Points on a hilly landscape, in no order, each with its height.
A climber steps from a point to whichever of its 6 nearest points has the largest rise for the distance, and stops where none of them is higher. Distance is the straight distance between rows; heights are no part of it.
Z_643: [117  88 177 148  69  77 112 121 153 194 134 134 129  93 169 159  85  41
  88  74]  height 524
Z_944: [135 194 169 146 109  60  80  60 129 139 162 116 141 112 133 130  73  76
  66  96]  height 333
Z_903: [119 110 130 129 139 156  95 130 110 111 150 148 117 162 108 104 133 150
 118 123]  height 474
Z_31: [114  86 210 145 108  98  86 129 155 131 140  96 156 115 163 150 129  89
 102  57]  height 262
Z_406: [126 109 206 148 104  93  99 137 154 165 150 135 110 107 162 141 126  77
  89  70]  height 410
Z_697: [162 104  66  95 136 195 163 125  95 138 114 154 141 137 109 100 134 125
 187 142]  height 551
Z_878: [ 79 169 123 113 114  87 155 130 120 123 120 122 104 144 121 115 147 116
 121 140]  height 430
Z_446: [171 191 120 114 101 183 159  76 125 170 114 116 111 153 104 141 114 113
 150 160]  height 542
Z_714: [ 82  98 100 171 112 115 180 201 158 100  90 108 131  67 142 129 171 159
 116 133]  height 487
Z_123: [123 192 141 129 117  58 120  76 134 131 131 132  93 101 120 135  96  78
 100 127]  height 241
Z_130: [137 154 160 153 144 143  83  98 124 115 173 132 160 119 113 107 116 118
 102 102]  height 307
Z_768: [ 88 122 139 170 106  91 144 143 111 114 132 122 150  93 141 132 148 122
 103  83]  height 259
Z_703: [157 129  86  90 142 169 183 153 123 138 104 121  91 143 121 116 135 154
 182 173]  height 528
Z_363: [ 74  79 116 161 108 118 145 200 139 103 126 116 152  93 139 129 148 151
 105  75]  height 371
Z_463: [126  86  85 147 179 131 105 172  94  97 119 134 174 104 134  94 115 174
 132 113]  height 616
Z_360: [ 96 142 115 150 144 108 102  82 105 102 110 113 147 133 137 104 146 150
 139 158]  height 261
Z_327: [114 111  85 132 161 141 124 165  95  93 116 130 143 130 109 113 137 165
 132 150]  height 332
Z_995: [152 208 168 124 102  97 117  82 137 158 150 132  86 124 110 137  92 114
  87 128]  height 315
Z_629: [166 194 144 106 115 165 126  42 111 155 135 120 106 148 108 121 115 113
 135 140]  height 587
Z_929: [187  53  86  69 153 182 172 134 137 153  71 140 150 138 108 142 162 121
 193 180]  height 508
Z_712: [131  89  77 124 180 132 136 140 133  94  93 111 113 129 143 134 141 145
 160 179]  height 495
Z_24: [163  72  65  88 182 150 149 161 129 143  82 132 125 135 126 125 141 167
 158 188]  height 516
Z_689: [145  86  65 113 158 171 168 174 137 131 125 128 117 133 118 103 117 166
 167 167]  height 519
Z_718: [ 94 128  94 165 113 131 184 231 146  86 124 134  91  82 125 131 145 163
  90 142]  height 500
Z_392: [138  91  80 129 166 153 121 149  91 113 115 147 138 122  94  94 113 166
 152 136]  height 375
Z_872: [179  81  94  70 175 158 162 109 122 156  86 131 150 149 129 146 157 124
 182 177]  height 536
Z_217: [111  47 169 171  77 108 138 163 155 164 116 123 148 113 166 157 134 104
  95  60]  height 74
Z_726: [139 120 183 117 126 125  92 174 146 127 162 130 103 157 151 123 156 139
 129  99]  height 529
Z_462: [120  80 204 146 124  89  83 147 163 135 143 131 122 121 167 150 127  89
 118  79]  height 270
Z_733: [117 109 113 145 144 122 122 170 126  74 157 136 127 116 123 106 118 155
 131 132]  height 485
Z_719: [116 155 121 160 151 140 129  79  85 110 134 118 150 149 113 110 117 135
 135 123]  height 357
Z_770: [104  69 124 182  82 129 168 198 135 124 110 126 150  89 140 156 148 148
  78  61]  height 230
Z_742: [ 80 117 100 160 125 125 153 165 108  85 100 121 161  98 147 119 140 140
 119  75]  height 164
Z_873: [ 96 145 122 136 140 113 114 119  89  99 157 141 114 142 122 116 121 135
 136 124]  height 396
Z_229: [132 117  79 110 160 156 120  78  94 125 100 144 149 154 132 124 147 141
 204 146]  height 334
Z_377: [173 150 119 120 121 165 146  87 115 136 130 141 119 154  85 136 113 134
 157 124]  height 563
Z_386: [176 163 185 126 112 115  75  72 146 154 172 119 119 139 143 146 106 113
  91 134]  height 464
Z_373: [117  94 125 126 150 150 102 206 121  86 165 138 130 128 116 113 135 186
 114 104]  height 505
Z_378: [124 153 118 149 137 124 134  91 104 132 132 131 127 168 108 124 135 132
 148 139]  height 465
Z_760: [170  52  76  69 176 167 141 159 150 169  86 139 131 161 115 147 146 138
 161 203]  height 506
Z_922: [115 103  84 123 173 129 159 194 145  83  85 110 109 105 157 128 153 165
 138 196]  height 481
Z_369: [ 78 147 126 151 100  99 146 167 134 117 123 141  82 108 127 133 135 129
  93 126]  height 486
Z_313: [ 80 111 123 170  94 107 138 172 150 119 134 124 128 107 129 134 134 132
 108 101]  height 452
Z_134: [151 159 195 114 106  67  86  98 155 167 168 115 137  83 167 161  78  69
  79  81]  height 463
Z_736: [ 76 120 149 165  83  79 132 136 142 131 137 139 133 110 156 143 116  88
  62  82]  height 433
Z_945: [112 123  95 126 147 128  95 137  96  89 139 130 148 132 113 109 128 159
 142 135]  height 604
Z_550: [156 156 205 103 113  94  86 109 154 169 162 138  73 126 121 132  98 112
  79 125]  height 417
Z_200: [ 92 188 125 139 121  90 123  82  98 119 119  96 138 124 122 132 137 102
 108 142]  height 195
Z_512: [166 146 129  82 102 193 179  58 140 165  93 128 150 176 137 151 154  86
 175 169]  height 501
Z_212: [179 183 134 144 116 177 155  41 135 152 145 162 161 151  97 140 110 113
 155 129]  height 561
Z_202: [ 91 107 151 165  61  84 173 133 119 184 119 142 116  81 138 140 105  70
  69  90]  height 574
Z_917: [ 89 100  60 146 173 129 140 215 111  83  98 128 139  87 136 102 126 173
 114 128]  height 459
Z_709: [195  75  71  78 159 167 142 142 104 154  89 146 148 121  96  90 135 114
 195 154]  height 479
Z_931: [104  67  96 118 182  90 129 155 117  93  60  90 173 114 168 144 150 154
 112 169]  height 269
Z_324: [135 154 149 109 123 153 123 164 137 131 164 150  92 176 105 103 120 155
 129 121]  height 573
Z_3: [157  66  70 109 169 200 109 181 116 123 147 159 128 123  90 104 122 171
 153 123]  height 503
Z_508: [ 79 118 125 166  96  99 171 163 117 117 113 125 136  85 144 136 157 125
 109 112]  height 392
Z_458: [106  84  73 152 170 102 116 147  99  80  94  92 176  97 128 117 136 138
 109 126]  height 380
Z_883: [159 105  85  82 150 162 141 117 110 142 108 131 123 142 108 123 145 156
 190 168]  height 527
Z_510: [161 179 149 144 130 132  89  50 127 136 177 121 143 149 116 131  92 137
 114 121]  height 423
Z_350: [150 169  86  94 115 212 177  94 129 160 103 156 162 160 110 125 118  98
 181 115]  height 586
Z_66: [156 118  98  78 128 188 169  89 122 160  81 142 167 167 119 132 133 107
 209 157]  height 575
Z_580: [ 76 141 166 166  80  70 134 103 107 131 131 125 106 111 137 123 113  97
  96 105]  height 436
Z_440: [101 147 115 128 128 105 153 160 134 105 115 132  82 140 125 120 150 142
 138 161]  height 494
Z_763: [144 190 141 106  99 137 143 104 112 162 137 128  68 164 106 122 131 133
 120 136]  height 418
Z_773: [105  93 121 163 148 128 127 186 112 102 136 119 167  99 144 111 135 151
  98  64]  height 366
Z_336: [193 166 173 114 110 171 108  87 139 177 175 136 108 160 114 140  98 131
 120 139]  height 521
Z_544: [ 87 115 104 134 137 105 159 171 143  89 120 106 111  90 138 129 138 158
 112 163]  height 477
Z_813: [141 121 153 122 128 161 113  82 143 142 168 148 123 165 113 126 120 153
 131  93]  height 522
Z_414: [214 136 208 102  95 185  97  70 168 184 194 135 128 157 108 170 126 101
 151 126]  height 319
Z_283: [149 145 203 116 116 143  80 106 155 143 172 150  99 156 123 137 118 124
 101 128]  height 456
Z_881: [101 188 167 117  96  81 119 124 122 138 139 149 108 123 106 124  96  97
  91 128]  height 567
Z_234: [140 173 108 115 104 166 133  65 127 145  87 122 118 161 115 148 142 110
 181 175]  height 497
Z_727: [117 142 125 142  97 120 142 185 144 111 125 151  88 123 126 120 136 146
 103 130]  height 515
Z_302: [155 142 211 138 134  74  58  84 163 144 167 109 145 131 160 157 110  93
 113  98]  height 384
Z_766: [114 137 135 147 124 130  94 100  99 103 167 115 141 134 103 105 117 147
 129 101]  height 278
Z_90: [ 94 112 109 151 159 109  98 112  77  85 149 104 178 115 132 111 146 134
 120 107]  height 277
Z_295: [121 107 119  81 170 117 126 100 125 122  84 109 144 160 125 141 153 128
 177 182]  height 389
Z_438: [166  99 117 101 142 189 110 169 132 118 158 151 118 169 106 106 136 171
 158 121]  height 540
Z_934: [ 78 114  98 160 110  87 159 152 128 112  88  89 149 102 173 144 164 117
 123 136]  height 443
Z_504: [127 162 178 115 105  83 105 121 124 123 143 139 110 125 124 133 101  97
  85  91]  height 462
Z_911: [121 139 187 140  98  78 116 138 169 146 156 137 102 126 142 130 113 107
 102  87]  height 420
Z_421: [139 169 127 114 138 150 116  69 120 131 135 133 127 137 104 140 116 125
 143 138]  height 541
Z_786: [169 144 215 117 128  71  60 108 191 159 146 107 120 104 197 149 108  76
 126 126]  height 356
Z_354: [156 176 114  93  93 200 174  67 123 148  94 123 144 148 115 155 128  81
 190 136]  height 577
Z_483: [ 99 211 127 127 127  68 105  57 129 131 107  93 134 118 146 124 117  95
 125 148]  height 39
Z_154: [166 174 179 132 122 136  81  67 127 143 175 136 145 144 125 140 113 127
 100 125]  height 450
Z_648: [101 132  74 126 173 134 171 213 166 106 116 113  87 111 141 110 135 164
 122 174]  height 480
Z_347: [119  97 140 135 125 140 100 190 147 112 173 149 116 151 132 111 136 159
 105 123]  height 543
Z_27: [ 87 111  98 134 154 110 162 171 138  89  86 107 151  91 146 121 152 152
 141 145]  height 381
Z_185: [127 149 118 103 135 127 138 121 123  98 120 128  88 151 118 132 139 153
 153 176]  height 504

Where does a climber stop that starts at each point below?
Z_27 => Z_324
Z_922 => Z_350
Z_931 => Z_350
Z_689 => Z_350
Z_229 => Z_350
Z_768 => Z_324
